Points on a hilly landscape, in no order, each with its height.
From any point a ball rolls to the lowest of the 4 points nearest to it. It stops when none of these is lower. Distance is the straight distance between rows; heights are no part of it.
zavos h=3.78: [137 140 173 148 139 111 117 126 176  93  90 124 135  94 164 127 129 138
 158 105 148 129 113 145  96 179 122 161 129 128 160 144 135 212  68 110
  99 116 175 116 153 126 169 104  96  97 158 129 113 133 163 135  92 136
 128 149 155 116 167]
sev h=2.78: [122 158 152 118 110 127 106 122 117 183 218 136 155 154  74 114 131 110
 136 125 100 149 100  98 187  64  96 113 137 124  89 175 127 122 163 115
 104 153  84 152 145 155  73 137 152 140 109 101 103  65  94  93 120  80
  95 126  42 150  34]
desad h=0.83: [136 117 162 131 130 105  90 129 158 154 110 123 108 130 137 109 107 101
 126 106 132 142 128 141 129 113 111 146 154 116 140 170 147 160  92 113
 119 165 156 122 167 113 159 146 130 100 114 136  79 119 150 113 141 128
 114 124 123 129 133]
Nekiz h=1.38: [141 100  83 134 116 134 177 119  92 113  86 123  86 145 142 168 127 151
  82 136 131 113 142 139 114 141 141 116 118 124 119  94 112  81 140 155
 164 101 114 119  92 137 126 124 132 137 118 134 176 153 130 144 170 137
 124 141 157 134 172]
kebuf h=0.69: [ 95 166  99 132 149 157 151 153 120 128 183 137 164 117  87 129 144 158
 140 145 118 117 117 113 146 130 149 121 129 112 102  86 132  48 223 172
 159 100  72 123 103 135  87 135 147 129 147 103 167 129  83 124 106 133
 130 119 105 134  88]
Tulek h=2.65: [139 107 124 131 124 132 133 127 116  97  98 107  86 120 164 148 109 143
 120 121 125 120 145 146  99 135 135 134 133 129 139  77 120 148  93 124
 136 108 142 120 136 140 154 125 127 115 136 126 149 148 122 136 131 170
 137 146 165 118 173]
fum h=2.72: [153 126 137 123 108 120  87 127 129 174 183 136 159 155 101 108 134  71
 135 122 124 159 123 100 161  73 117 119 136 140 115 186 130 129 139  89
  88 162 115 144 123 116  99 143 127 151 100 127  79  90 117 136 144 105
 114 117  74 136  75]
tur h=2.30: [151 108 184 129 130  92  82 123 160 177 125 127 147 149 101 103 115  86
 110 141 130 165 123 121 139  73 110 135 137 137 129 197 124 138 114  83
  94 182 147 149 137  82 157 131 140 123  91 117  78 118 167 133 159 134
 104  96  90 136 104]
vut h=2.48: [108 178 111 134 131 179 172 169 144 151 197 128 132 135  80 134 159 189
 110 132 117 101 108 120 155 153 161 121 156 106 109  88 123  15 231 198
 168  75  79 110  95 141  74 127 132 101 131  85 198 150  73 142 139 141
 123 145 103 140  82]
divam h=2.76: [139 136 156 145 124 116 147 120 134  85  76 118 100 112 175 144 130 172
 133 146 130 114 142 158  75 192 131 145 112 160 156  88 114 179  68 132
 135  89 182 128 118 144 157  99 105 127 169 115 155 162 159 167 119 171
 126 166 165 114 172]
rebam h=5.25: [140  96 103 127 129 134 143 120  98  98  93 117  84 121 150 153 109 149
 105 129 121 119 157 145 103 130 139 128 126 124 128  74 120 119 110 130
 154 117 129 132 126 133 145 133 124 122 127 133 151 148 118 134 137 153
 125 141 166 123 174]
Guro h=0.68: [139 128 201 140 157 101  75 111 162 166  97 105 140 127 125 117  96  95
 122 135 142 163 104 151 135 114 104 147 134 130 139 194 137 175  87 108
  90 176 153 128 151  94 169 135 157  92 101 115  81 128 175 120 151 137
 108 107 100 133 132]
gaki h=0.87: [142 109 191 140 152  96  81 115 155 177 112 122 143 140 117 109 102 101
 115 133 132 166 116 143 138  93  97 146 140 138 132 194 130 155 100  93
  98 180 146 141 150  83 168 132 148 100  98 114  67 132 173 126 154 137
  97 109  95 135 121]
kitur h=8.04: [155 116 164 127 115 108  83 124 138 185 161 134 164 162  97 106 125  63
 125 136 123 162 122 104 147  60 119 123 137 146 110 196 117 132 131  77
  80 170 118 150 125 108 123 145 126 149  88 118  77  94 138 143 153 121
 103 108  71 140  79]
Segi h=3.19: [ 89 158  97 101 125 138 119 134 114 135 193 143 159 111 105 116 134 126
 156 133 106 122 113 103 161 106 127 109 125 124  99 113 137  96 176 141
 145 137  86 137 128 145  81 154 148 148 137 115 127  89  77  98  92 103
 137 110  89 131  59]
lim h=5.15: [140 100 104 131 125 133 151 120  95 101  85 110  83 135 151 165 109 146
 101 135 131 115 147 147 101 143 139 123 122 128 122  74 110 113 115 137
 156 106 135 122 109 140 141 130 134 128 130 131 171 151 122 140 151 154
 125 140 161 126 180]
rutiv h=2.41: [132 150 184 152 151 101 122 116 173  92  80 126 151  88 164 122 131 138
 159 114 152 125 105 145  95 196 113 163 107 119 166 170 130 228  76 118
  92 111 174 116 154 125 171  98  93 104 161 141 104 136 181 138  94 118
 123 143 157 111 166]
kogaz h=1.80: [ 81 156 103 108 139 153 126 144 122 128 194 143 158 109  99 112 135 135
 152 147 110 119 116 109 161 106 123 116 131 115  98  98 139  80 192 157
 158 127  80 137 120 138  82 149 155 142 140 111 141  99  79  95  94 105
 132 109  95 133  65]
mivik h=2.87: [105 121  88 101 111 129 119 133 118 132 167 150 142 132 111  96 141 103
 143 131 116 123 140  99 145  93 132 108 127 130 119 125 135 105 149 116
 130 143 109 132 138 125 105 144 129 159 118 148 106 100  95 110 105 108
 150 107 124 130  89]
Sobop h=1.04: [141 107 158 131 118 114  87 129 149 166 124 137 121 140 121  97 115  97
 113 115 132 139 134 131 134  98 110 125 150 118 141 189 140 138 107  99
 118 169 150 127 155 110 156 139 129 117 105 143  67 115 152 119 146 121
 122 112 116 129 128]
Vizi h=1.78: [131 111 137 127 123 120 100 138 138 124 108 118  91 117 146 121 105 123
 123 102 123 127 134 140 115 117 116 137 150 116 143 126 144 158  89 111
 134 148 153 117 167 130 157 139 120 105 128 142 100 134 125 114 123 144
 134 134 153 120 150]
laki h=1.50: [117 174  91 131 132 176 181 161 128 139 174 133 141 151  89 145 169 175
 116 139 129 109 108 119 156 166 171 113 153 124 111 103 122  26 213 187
 152  78  82 113  77 150  69 115 125 122 129 108 200 162  99 144 139 128
 144 139 122 142  98]
gakas h=1.35: [133  99  77 132 119 137 178 121  85 112 101 129 100 143 124 156 134 155
  92 142 135 108 148 128 128 135 150 111 118 121 122  98 114  76 151 152
 163 106 110 118  99 130 126 113 134 146 122 138 174 166 123 138 149 124
 132 131 163 129 163]
Kubop h=2.49: [140 139 175 140 150 119  95 126 171 120 104 101 130 109 158 122 113 114
 148 103 152 133 106 146 111 158 116 148 145 118 156 154 144 198  74 114
  97 133 168 117 162 124 163 124 116  88 133 131 100 131 150 122 118 139
 127 122 144 121 160]
nem h=2.75: [147 117 136 120 106 111  91 132 138 178 172 146 156 160 103  99 133  76
 135 121 131 151 125 103 154  73 120 126 145 144 118 197 135 131 138  89
  94 169 126 140 123 113 114 150 118 152  91 132  79  87 130 137 146 111
 118 116  87 139  85]
suno h=2.22: [103 116  80 108 114 134 134 137 117 115 150 148 141 126 111 109 139 123
 139 135 120 128 152  99 135  99 135 109 122 126 113 100 122  90 159 119
 147 138  99 140 123 127 114 142 128 156 129 147 130 128 105 117 101 114
 153 107 136 123 108]
tavab h=2.54: [ 84 157 110 107 128 154 124 140 119 151 205 143 156 111  88 114 133 132
 158 146  97 123 115 110 166  99 116 111 133 122  91 110 138  92 178 149
 151 135  81 141 135 143  81 143 156 140 140 106 132  80  79  88  96 101
 132 113  75 133  53]
git h=2.19: [123 128 110 107 101 128 105 133 122 152 174 148 141 149 116  98 140  87
 140 119 117 138 140 107 157  83 121 114 144 136 121 157 140 118 135 104
 113 155 117 133 131 131 101 146 121 161 108 146  91  95 110 123 120  95
 136 107 105 132  79]
nekep h=1.59: [134 118 153 135 130 125  94 137 155 129 102 109 101 114 146 122 105 117
 129 101 129 130 132 143 122 130 116 144 150 114 148 143 141 170  81 106
 123 143 161 118 167 131 157 139 119  97 124 144  96 129 135 114 124 142
 126 131 146 120 153]
gok h=2.52: [145 124 148 138 126 137 134 128 134  87  89 116  99 117 179 152 122 151
 136 137 127 118 144 159  74 173 133 144 122 147 149  73 118 171  75 126
 136 101 169 132 126 140 157 116 109 119 157 120 163 155 143 159 125 182
 132 158 161 111 175]
Fozak h=4.40: [146 107 105 135 126 137 163 120  99 103  74 107  78 134 169 174 111 147
 104 132 134 114 135 148  92 155 139 125 120 140 127  75 114 122 104 146
 153 100 142 117 104 138 149 127 134 123 132 127 179 150 132 159 159 164
 123 148 162 124 179]
ligem h=2.03: [142 151 179 154 156 106 111 124 178 104  82 112 154  98 158 120 125 130
 164 114 152 131 105 141 102 186 111 162 113 117 162 166 141 217  73 117
  86 122 174 116 158 122 167 109  99  97 152 140  93 127 180 127 104 122
 119 129 144 113 166]
nat h=4.25: [141 136 126 150 122 140 177 119 113  92  59 119  87 141 191 175 128 154
 106 145 147 104 135 168  68 199 128 133 105 160 144  82 116 143  86 165
 147  88 190 121  80 142 147 113 115 127 151 119 184 150 164 186 164 183
 128 159 163 122 177]
lukik h=2.88: [127 137 168 147 128 110 151 105 137  76  71 135 106  98 176 133 137 179
 144 148 128 107 132 158  75 202 123 156 106 152 171 109 110 196  63 126
 122  86 174 132 129 141 168  90 101 128 183 127 140 169 176 154 107 156
 139 178 169 118 176]
Godan h=0.63: [130 132  63 128 119 149 206 126  99 118 113 135 103 166 108 163 164 169
  83 136 145 101 129 128 145 154 159 107 121 126 118 121 111  52 184 178
 154  99 105 113  85 137 102  97 122 139 124 143 192 168 127 143 164 115
 140 141 150 138 146]
taran h=0.61: [107 161  94 129 142 166 172 154 123 132 173 137 154 134  86 139 161 171
 131 146 125 111 109 116 155 145 168 123 135 112 109  90 123  37 224 182
 152  91  73 109  86 143  79 130 127 126 137 104 183 149  88 127 127 130
 141 132 120 137 101]
kugat h=0.93: [ 90 162 106 117 140 154 131 154 120 132 187 142 163 103  89 122 135 151
 143 145 109 116 120 106 152 120 138 121 125 113  97  87 136  63 200 164
 162 118  66 133 113 137  89 141 155 133 141 100 152 108  79 101 102 116
 134 114  99 128  75]
zubi h=3.91: [137 130 144 141 127 132 170 117 117  87  67 121  96 125 189 158 127 165
 114 147 138 106 140 161  66 202 131 145 100 168 153  80 117 162  75 149
 140  81 193 133 100 136 153 101 111 137 166 118 167 159 166 177 143 176
 129 166 166 117 176]
Dakig h=4.18: [145 132 161 124 111 115  95 111 118 191 201 124 174 158  86 130 130  80
 130 126 106 164 110  89 180  56 114 122 136 130  97 185 114 129 157 100
  82 153  77 161 125 133  96 143 139 147 102 108  92  82 108 124 139  91
  87 127  35 144  49]
navub h=2.04: [130  94 112 124 114 123 119 136 113 106 111 123  82 117 146 128 109 134
 115 119 116 126 152 138 113 114 124 123 132 119 132  90 132 134 111 114
 144 130 135 128 154 138 148 139 128 121 129 141 128 137 121 115 123 141
 140 128 158 121 160]
Kidi h=2.50: [137 129 153 141 133 126 110 133 147  95  94 111 104  99 176 133 117 142
 139 110 125 128 132 146  94 159 132 146 132 135 153 104 132 188  73 112
 120 114 169 121 151 139 166 120 105 106 156 126 133 138 131 139 106 158
 139 148 162 111 169]
zez h=5.10: [ 99 142  90 107 126 137 119 136 116 134 185 152 152 125 111 110 143 115
 150 132 109 129 131  98 165  98 125 110 128 132 107 116 139 104 163 129
 140 133  89 132 129 136  89 150 142 164 130 134 121  97  88 106  98 105
 146 108 111 127  70]
Kubep h=2.58: [138 132 165 142 130 122 127 120 149  82  92 112 106 106 177 129 125 149
 151 112 127 115 127 144  82 176 128 157 132 140 158 108 133 198  68 114
 112 107 184 122 151 143 160 110  98 110 162 128 128 144 143 138 102 159
 132 155 166 116 177]
silip h=0.88: [138 126 179 145 154 116  88 129 173 143  95 111 130 115 145 117  95 109
 135 104 146 144 110 152 122 142 110 151 144 119 148 171 151 189  83 117
 101 158 163 112 157 116 165 130 133  90 119 136  89 129 156 118 130 139
 120 120 129 130 152]
mek h=0.76: [142 141 196 147 169 106  81 112 170 145  88 103 151 112 142 122  98 103
 140 118 155 156 101 146 125 144 107 150 135 128 146 189 147 211  71 118
  86 154 161 115 154 107 165 123 145  87 115 124  82 127 175 118 135 137
 112 112 119 130 142]
Sufuz h=3.66: [131  88 107 132 120 131 135 125 104 106 100 118  90 119 148 147 107 147
 107 130 124 116 154 144 108 120 135 128 129 125 130  81 116 123 113 126
 155 123 128 129 138 133 147 135 131 130 125 137 151 151 118 131 128 150
 137 135 157 122 167]
finar h=3.20: [ 98 131  82 114 136 148 142 144 108 117 159 150 158 122 103 113 145 126
 146 142 123 122 144  96 139 107 140 108 126 126 113  95 126  87 179 132
 148 124  89 135 113 126  97 135 139 163 141 134 139 114  94 118 103 117
 151 109 128 127  96]
nupom h=0.72: [137 139 207 141 174  98  81  98 165 159  84 104 154 122 133 122  89  98
 138 135 151 169 100 152 134 126 104 153 121 140 142 189 137 207  82 105
  82 167 148 132 148  96 166 120 161  84 110 106  92 138 182 122 154 146
 105 100 101 135 130]
Favof h=2.23: [131 139 121 116 105 121  92 132 126 169 186 140 153 156 107 100 140  76
 141 110 115 151 124 101 158  73 117 114 135 140 109 174 136 129 142 102
 105 158 112 142 134 125  96 147 135 165 101 134  90  81 107 124 127  94
 128 117  87 136  75]
Pon h=4.07: [147 124 130 143 121 142 163 118 109  93  73 117  89 136 180 165 123 155
 115 139 137 108 137 155  74 183 137 135 113 153 137  81 118 147  83 146
 151  86 177 119  99 135 143 116 127 127 146 117 182 149 152 169 152 177
 124 155 158 119 176]
somer h=3.10: [137 145 179 151 137 108 128 112 166  82  87 129 129  95 170 124 139 151
 153 123 142 122 118 145  90 193 119 160 113 124 172 146 129 215  72 110
 101  97 180 121 152 133 172  99  83 112 168 136 113 146 174 140  94 133
 130 163 162 113 171]
netez h=1.88: [133 101 131 122 115 118 103 133 126 122 119 126  87 120 142 117 112 127
 116 107 116 127 146 137 116 109 122 131 149 119 141 120 136 143  94 115
 138 144 146 121 161 130 151 140 119 117 125 146 105 134 127 116 116 135
 138 129 154 119 154]
turo h=1.22: [138 131 173 143 136 119  87 130 162 131  99 107 117 112 146 118 108 111
 130  97 133 135 119 151 122 138 118 149 151 113 145 153 147 183  77 111
 114 144 157 113 165 125 164 132 121  88 128 136  87 126 149 113 128 134
 127 132 148 122 153]
gol h=2.39: [135 141 139 120 107 123  88 119 118 179 201 136 166 159  98 118 129  79
 144 118 115 159 115  95 171  75 117 113 137 139 107 185 125 126 147  94
  87 158  96 144 124 131  90 148 139 152 107 118  93  76 107 124 137  92
 105 121  58 140  60]
leto h=2.70: [135 142 176 142 132 113 135 115 157  86  89 124 123  95 177 131 136 160
 150 125 129 115 129 151  82 192 130 157 114 135 164 121 123 206  67 114
 110  98 179 123 143 139 163  90  90 119 172 129 130 149 163 146  98 147
 131 162 164 112 171]
ravo h=1.08: [102 167 118 131 142 170 162 171 130 144 192 136 151 124  80 128 141 180
 127 141 121  99 113 118 153 147 155 121 141 105 106  91 128  30 230 191
 164  83  73 114  99 134  87 135 135 103 141  88 180 136  72 128 129 133
 125 132  98 137  82]
Bopu h=4.55: [129 106 132 121 112 114  97 138 136 147 127 134 101 136 121 103 117  97
 119 112 120 130 143 133 129  95 113 131 147 120 140 158 141 135 107 104
 130 168 144 129 160 113 153 142 121 121 115 147  83 116 132 110 126 121
 134 116 137 127 132]
gelu h=3.36: [143 109 124 131 124 135 142 124 105  95  81 113  83 118 170 163 111 149
 121 131 128 115 146 149  89 157 135 139 121 144 137  69 120 149  92 137
 146  98 157 124 115 143 151 126 125 120 139 121 168 151 128 150 142 176
 127 153 167 123 181]
dil h=1.11: [141 107  72 130 121 139 195 116  92 116  92 122  90 155 129 168 133 159
  72 135 142 100 134 131 128 147 151 113 113 122 124 108 114  64 161 169
 165 100 118 112  91 140 110 105 126 134 120 143 186 162 130 140 175 122
 130 139 160 134 161]
gad h=1.93: [135 150 186 152 159  95 113 107 175 110  72 125 171  89 159 120 121 118
 161 126 166 141  95 138 108 183 106 154  95 121 162 189 138 230  71 121
  74 133 173 121 153 106 168 104 115 102 143 132  83 125 190 130 105 116
 122 121 135 118 161]
Dip h=1.42: [129 103  73 121 119 131 169 131  93 114 120 137 125 140 104 141 147 147
 108 149 131 116 152 118 124 120 155 111 112 126 118  92 112  68 170 139
 160 116  98 131  97 119 121 119 124 150 127 142 165 154 118 125 131 124
 136 124 150 129 148]
nelab h=3.48: [116 112  97 112 109 122 115 137 122 133 144 150 114 134 112  97 137 110
 122 122 116 121 153 119 131  96 124 116 132 125 130 126 133 112 126 100
 137 152 127 138 146 118 121 142 121 148 121 146 101 116 115 115 114 116
 148 108 144 118 116]
koz h=2.71: [ 96 156 102 105 116 141 111 133 125 144 196 146 154 131 107 108 138 113
 157 133 110 127 123 104 161 100 111 104 129 127 105 128 141 112 160 133
 133 144  87 142 137 144  78 152 143 156 128 121 114  76  84 104 100  93
 137 118  85 137  57]
gimu h=0.75: [104 139  77 115 139 154 161 144 106 118 158 144 165 126  99 126 150 144
 139 147 127 123 133 107 141 123 153 108 120 121 107  89 115  64 200 149
 157 106  85 127  94 131  99 129 127 149 141 124 163 138  93 123 115 118
 141 121 132 133 109]
kom h=2.66: [129  95 102 108 107 118 122 128 111 121 124 137  97 120 127 107 124 126
 114 114 117 120 157 128 123 100 127 123 134 122 138 109 127 117 119 108
 144 144 120 135 150 121 140 133 121 136 121 149 115 127 115 114 114 126
 147 117 157 120 141]
miz h=3.07: [129  92  87 120 116 131 145 127  97 112 113 135 103 124 123 129 127 145
 109 135 122 122 161 125 116 109 138 114 118 120 120  90 119  99 135 124
 156 125 111 134 131 122 136 128 125 137 125 145 140 143 118 124 121 135
 137 120 153 124 155]
ladob h=2.60: [137 140 142 118 101 125  94 122 121 187 208 135 160 155  87 120 131  85
 140 120 109 152 107  97 188  71 104 116 133 135 102 186 130 123 155 105
  95 155  84 148 131 143  85 143 144 149 109 111 101  74 103 117 137  77
  97 130  51 143  45]
feva h=6.09: [ 88 136  84 108 134 145 130 141 114 125 176 145 165 122 108 117 146 122
 155 141 117 125 134  99 151 108 136 110 123 127 105  94 130  86 173 135
 149 132  86 140 114 130  88 148 140 155 134 126 135 109  80 112  99 112
 142 108 119 130  87]
Vimaz h=5.32: [132  94  94 121 124 131 151 122  88  99 100 125  88 127 138 155 123 150
 102 132 123 113 151 130 113 123 139 113 117 120 126  84 116 101 130 138
 153 117 115 123 123 130 142 130 133 129 126 135 150 151 119 130 140 136
 131 131 164 128 164]
bul h=2.31: [ 95 147  87 112 142 158 140 141 109 123 174 142 163 115  94 120 137 134
 146 142 117 120 129 103 147 112 144 114 120 120 106  89 132  73 196 144
 150 116  80 126 113 131  87 138 143 149 141 124 151 120  84 110 106 114
 144 118 119 135  86]
nete h=2.73: [ 92 166 124 102 119 138 115 135 126 159 212 144 146 125  86 110 136 129
 148 132  95 126 102 112 175  90  99 109 133 121  94 132 143  97 171 139
 139 139  90 155 148 149  70 139 164 150 125  98 123  73  81  84 103  90
 116 111  67 138  31]
zod h=1.05: [136 101  74 124 117 136 178 127 100 114 110 138 115 143 110 150 147 157
  97 145 131 112 152 121 123 122 150 109 120 120 119  99 113  73 174 152
 155 104  98 126  98 132 112 116 121 149 123 140 172 155 121 127 143 120
 133 127 152 133 154]
kesa h=3.90: [142  99 118 127 124 138 142 125 103  94  91 110  84 131 166 162 107 146
 111 127 124 113 146 152  97 140 135 125 124 136 136  69 121 131 100 132
 153 103 145 124 124 138 146 130 128 119 129 124 161 150 123 141 138 163
 130 148 165 121 179]
lise h=4.31: [149 129 102 146 124 147 173 115 100  98  64 106  81 145 186 182 122 141
 104 125 153 109 129 151  87 180 142 122 106 139 131  94 114 124 102 160
 152  80 168 117  84 143 136 125 126 124 131 127 192 142 151 178 185 169
 123 160 158 123 175]
Nid h=3.43: [140 141 166 142 137 121 109 128 159  90  93 108 120 105 163 124 124 134
 156 106 139 127 125 143  95 172 125 158 132 133 157 122 137 205  67 108
 115 111 175 112 157 136 162 113  97 100 156 133 120 140 155 134 104 145
 135 149 158 118 170]
susiz h=2.10: [129  98 120 120 106 118 111 137 123 126 122 128  89 119 140 109 113 116
 119 110 117 119 154 132 114 105 119 129 143 112 137 117 131 133 103 111
 137 145 138 127 164 126 153 142 119 120 120 148 102 131 123 113 123 136
 143 130 156 120 145]
sonat h=1.36: [132 142 176 123 107 122 104 121 111 193 215 131 176 159  61 135 126  96
 140 129  96 167  98  88 190  53 102 124 131 118  88 187 111 121 162 103
  89 149  74 162 139 147  83 132 149 130 108  95 114  78 107 104 134  80
  77 125  25 147  38]
rofu h=0.71: [143 116 180 139 144 107  89 125 164 168 102 115 129 125 135 118 100  95
 123 112 143 147 117 149 137 116 109 144 157 123 142 186 139 166  88 106
 103 172 157 131 150  99 164 137 143  96 106 126  73 122 163 115 145 127
 110 115 112 130 136]
Kiku h=0.82: [139 139 206 148 182  98  87  96 171 141  85 106 165 108 139 128  95 101
 153 129 158 172  98 154 133 149 105 150 115 134 139 187 147 221  78 116
  73 160 150 127 151  98 164 118 158  88 116 121  91 129 183 126 137 135
 105 102 109 131 136]
fanet h=2.12: [130 116 120 109  99 118 103 134 127 154 163 152 131 144 116  93 140  89
 124 114 121 134 139 112 150  87 120 121 144 133 127 162 137 117 122 103
 114 164 128 137 141 119 117 148 117 153 104 145  84  97 119 124 128 104
 140 117 115 124 100]
Fotu h=0.70: [110 141  76 117 139 151 176 138 110 121 155 141 158 131  94 134 159 154
 129 153 133 119 132 103 140 133 158 112 117 124 108  93 117  47 207 157
 153 103  84 127  87 128  90 119 125 142 133 128 175 149  98 126 124 115
 143 119 140 132 111]
gam h=2.02: [136 121 158 141 138 128  97 135 148 114 103 106 103 107 157 125 112 123
 139 102 130 121 130 143 104 146 125 150 147 118 150 122 141 178  76 121
 120 128 165 122 163 132 165 135 115  98 137 137 109 132 133 119 116 146
 138 137 158 119 164]
segig h=3.16: [147 101  95 137 119 140 171 121  89 102  82 108  75 138 165 180 119 144
  90 127 137 110 134 152 104 149 139 121 116 130 125  82 117 106 119 157
 156 101 143 120  98 140 137 124 141 126 129 126 179 151 132 152 164 157
 122 149 157 129 180]
pud h=0.92: [137 140 190 145 163 111  88 124 175 139  88  98 144 105 151 124 109 106
 144 107 156 147 101 149 124 152 110 149 132 121 150 173 152 203  74 119
  88 147 170 119 153 113 160 129 127  88 127 132  92 135 169 124 130 137
 118 116 128 123 152]
falof h=2.33: [138 151 198 155 168  95 106 100 173 114  67 115 173  94 155 116 116 116
 163 125 156 154 100 145 117 177 100 152  93 125 159 188 142 230  76 119
  71 138 171 122 151  99 165 105 130  98 133 129  94 118 195 132 111 118
 120 113 127 124 152]
zadab h=2.40: [136 116 133 137 127 131 113 128 133 110 103 114  87 112 158 131 107 136
 131 111 121 121 137 143 101 139 130 147 148 124 143  98 132 167  84 113
 134 125 150 123 156 137 158 127 117 105 135 130 124 134 120 127 119 157
 131 146 160 115 168]
kapiz h=0.78: [141 113 170 136 129 108  78 129 156 168 123 129 122 134 120 107 110  95
 114 111 130 145 125 140 135 105 108 142 149 120 146 186 141 153 100 105
 105 174 154 126 158  97 164 138 133  98  95 133  70 122 160 119 146 123
 114 110 109 137 129]
mapot h=1.71: [132 110 134 114 104 109 102 137 133 160 144 141 124 147 118  92 129  91
 116 111 120 138 141 122 139  86 113 123 147 125 134 176 142 128 113  92
 119 168 144 132 149 111 136 145 122 133 105 145  75 115 131 116 132 112
 130 115 114 133 112]
batu h=4.65: [127 146 150 152 122 123 185 105 110  96  54 136  91 123 191 159 132 170
 107 153 137 105 137 171  66 217 119 153  87 168 154 100 107 160  71 165
 150  81 195 131  86 141 156  98 114 137 177 126 167 166 188 187 153 174
 133 181 155 115 181]
rep h=2.44: [140 114 143 132 125 129 123 127 131  94  89 113  92 109 174 140 111 142
 131 115 122 123 141 150  95 156 134 144 136 139 147  86 126 164  75 117
 133 111 163 127 144 141 157 129 116 113 145 127 143 146 126 143 121 161
 137 147 165 113 174]
Buvol h=4.50: [124  98 110 114 103 122 112 136 122 125 131 142 100 129 127  99 127 112
 114 111 111 122 153 127 124 100 130 125 140 117 132 125 133 119 117 105
 140 158 133 134 157 126 140 138 120 139 116 148  99 121 121 111 111 118
 145 118 145 119 137]
zupi h=0.81: [114 118  75 120 133 144 173 135 105 112 142 142 149 133 101 130 159 152
 124 153 132 115 146 111 137 122 157 109 116 130 115  90 117  64 188 152
 156 104  91 122  92 123 103 120 128 158 129 134 169 146 108 127 127 116
 142 115 136 132 131]
luk h=2.34: [106 135 109 103 112 131 102 132 119 149 192 141 155 142 111 106 135  96
 152 121 107 134 124 108 164  91 119 104 140 137 111 142 141 114 146 118
 116 151 106 138 128 134  87 156 137 168 119 133 105  81  95 114 109  99
 141 116  92 126  62]
siveb h=0.84: [122 120  72 125 128 146 182 134 107 113 129 140 141 140 102 145 162 158
 106 144 135 114 138 114 134 146 160 107 116 128 110 103 108  52 202 155
 154  97  90 120  91 127 102 106 124 146 127 131 181 162 112 132 134 117
 137 120 145 134 140]
nup h=1.60: [103 122  75 114 124 146 145 140 109 110 153 151 146 125 101 120 140 129
 140 144 122 125 145 103 135 110 143 109 116 123 111  94 127  73 177 135
 154 124  90 136 110 118 102 137 133 160 134 133 143 130 105 118 105 118
 152 116 138 125 112]
duv h=1.06: [107 113  71 115 127 139 156 139 101 113 141 148 149 129 106 126 153 139
 131 151 127 118 149 112 126 113 150 112 112 127 112  89 121  71 178 135
 156 124  95 127 102 120 107 132 129 156 126 132 146 140 100 119 110 112
 144 115 144 124 121]
Dut h=0.98: [134 117  66 128 124 138 199 126 101 114 112 131 110 156 109 159 153 163
  88 142 137 111 133 126 135 145 156 109 121 122 113 106 103  50 183 163
 153 102 100 114  79 137 105 102 124 146 120 138 182 170 125 143 159 111
 141 132 153 134 150]
napot h=0.80: [132 141  67 126 130 149 196 133 112 120 135 137 136 153 101 144 165 160
 105 144 140 108 127 112 139 152 167 113 124 129 123 103 108  44 203 171
 155  94  96 117  80 136  90 103 115 145 130 135 188 164 117 137 150 119
 136 137 146 135 133]
tak h=5.94: [159 122 158 124 110 112  81 121 128 180 193 124 180 162  89 113 125  69
 131 129 109 170 115  99 164  58 121 116 133 146 102 196 114 132 146  84
  83 159  88 150 115 114 109 142 135 151  95 111  81  86 123 141 152 109
  97 114  52 139  68]
Kana h=0.67: [117 152  79 124 140 155 180 145 117 122 156 133 152 142  93 144 168 167
 124 142 137 115 123 105 144 147 170 115 128 126 108 104 114  44 216 171
 150  91  80 115  80 136  83 113 126 141 130 128 180 157 101 139 130 120
 135 126 126 139 117]
bola h=1.58: [118  99  84 105 117 131 149 132 100 112 130 140 121 124 114 126 142 138
 121 146 118 122 159 109 121 108 145 109 113 124 119  96 116  90 157 123
 151 133 111 132 119 124 117 135 126 155 126 144 140 138 109 122 117 123
 145 114 152 129 135]
vuze h=2.53: [120 156 119 106 111 130  99 124 126 169 208 144 159 149 101 111 131  97
 144 122 108 138 112  98 180  77 110 108 140 128 105 158 136 115 148 120
 109 150  96 138 131 147  82 149 140 151 116 122 102  81  94 105 114  83
 122 125  64 145  54]
bati h=5.11: [133 148 207 141 175  73 108  77 166 110  57 117 182  97 153 115 112 104
 167 146 168 171  98 140 127 173  99 156  58 132 151 197 137 252  65 112
  55 141 156 134 153  95 158 100 153 110 120 128  91 121 212 133 114 119
 108 105 110 124 144]
Kubam h=0.77: [120 152  75 126 131 156 197 146 124 125 153 134 137 157  89 148 169 169
 115 140 141 105 115 117 149 160 169 109 131 132 116 106 115  36 212 175
 152  82  92 106  72 145  77 104 119 145 138 129 194 166 111 141 143 123
 142 138 134 139 126]
kuler h=4.06: [135 109 131 120 113 117 102 135 133 143 121 134  98 123 131 104 118 113
 119 109 120 124 142 132 123 100 120 131 146 114 137 143 142 136 102 111
 134 164 149 128 162 124 153 142 122 122 118 151  89 122 131 110 123 127
 138 120 142 128 142]
buged h=2.11: [138 116  78 139 117 148 188 115  88 105  80 105  70 155 164 183 120 148
  81 124 149 102 127 150 112 160 149 114 115 128 116 104 116  95 132 178
 161  97 133 109  88 144 123 122 137 130 122 136 186 153 140 158 189 135
 129 152 159 129 175]
Pibin h=2.77: [101 168 142 108 117 137 115 140 113 176 222 138 151 137  74 116 134 124
 142 130  86 132  96 108 188  77  94 112 140 119  95 152 134 109 158 123
 126 154  85 148 149 150  74 133 164 145 121 102 118  69  88  85 115  80
 109 118  48 145  28]
buf h=1.43: [142 114 164 132 126 106  89 124 146 178 132 131 138 149 108  99 116  93
 111 123 131 146 129 131 138  86 107 133 149 128 131 194 133 133 107  98
 101 175 148 134 145  95 154 139 127 122  93 131  70 115 155 132 152 125
 118 111 107 132 117]
pada h=1.55: [136 149 187 150 166 109 106 116 179 109  78 121 161  92 155 122 118 110
 162 111 158 142  99 142 109 169 108 152 112 123 164 175 149 226  72 120
  81 132 174 119 151 115 160 116 115  95 147 137  92 121 176 126 110 120
 121 124 143 119 160]

Call two points neighbours if one is among the 4 nearest of the other. Go from one point of each pair to the other, from neighbour to neighbour, staying as low as possible. Name the highest point that can't be avoided.
Godan / Guro | koz
taran / Godan | napot
sonat / Guro | gol

For each start below, name the point where the ball stops.
lim | Godan
miz | taran
kesa | Guro
susiz | Guro
gakas | taran
suno | taran
tavab | taran
leto | Guro
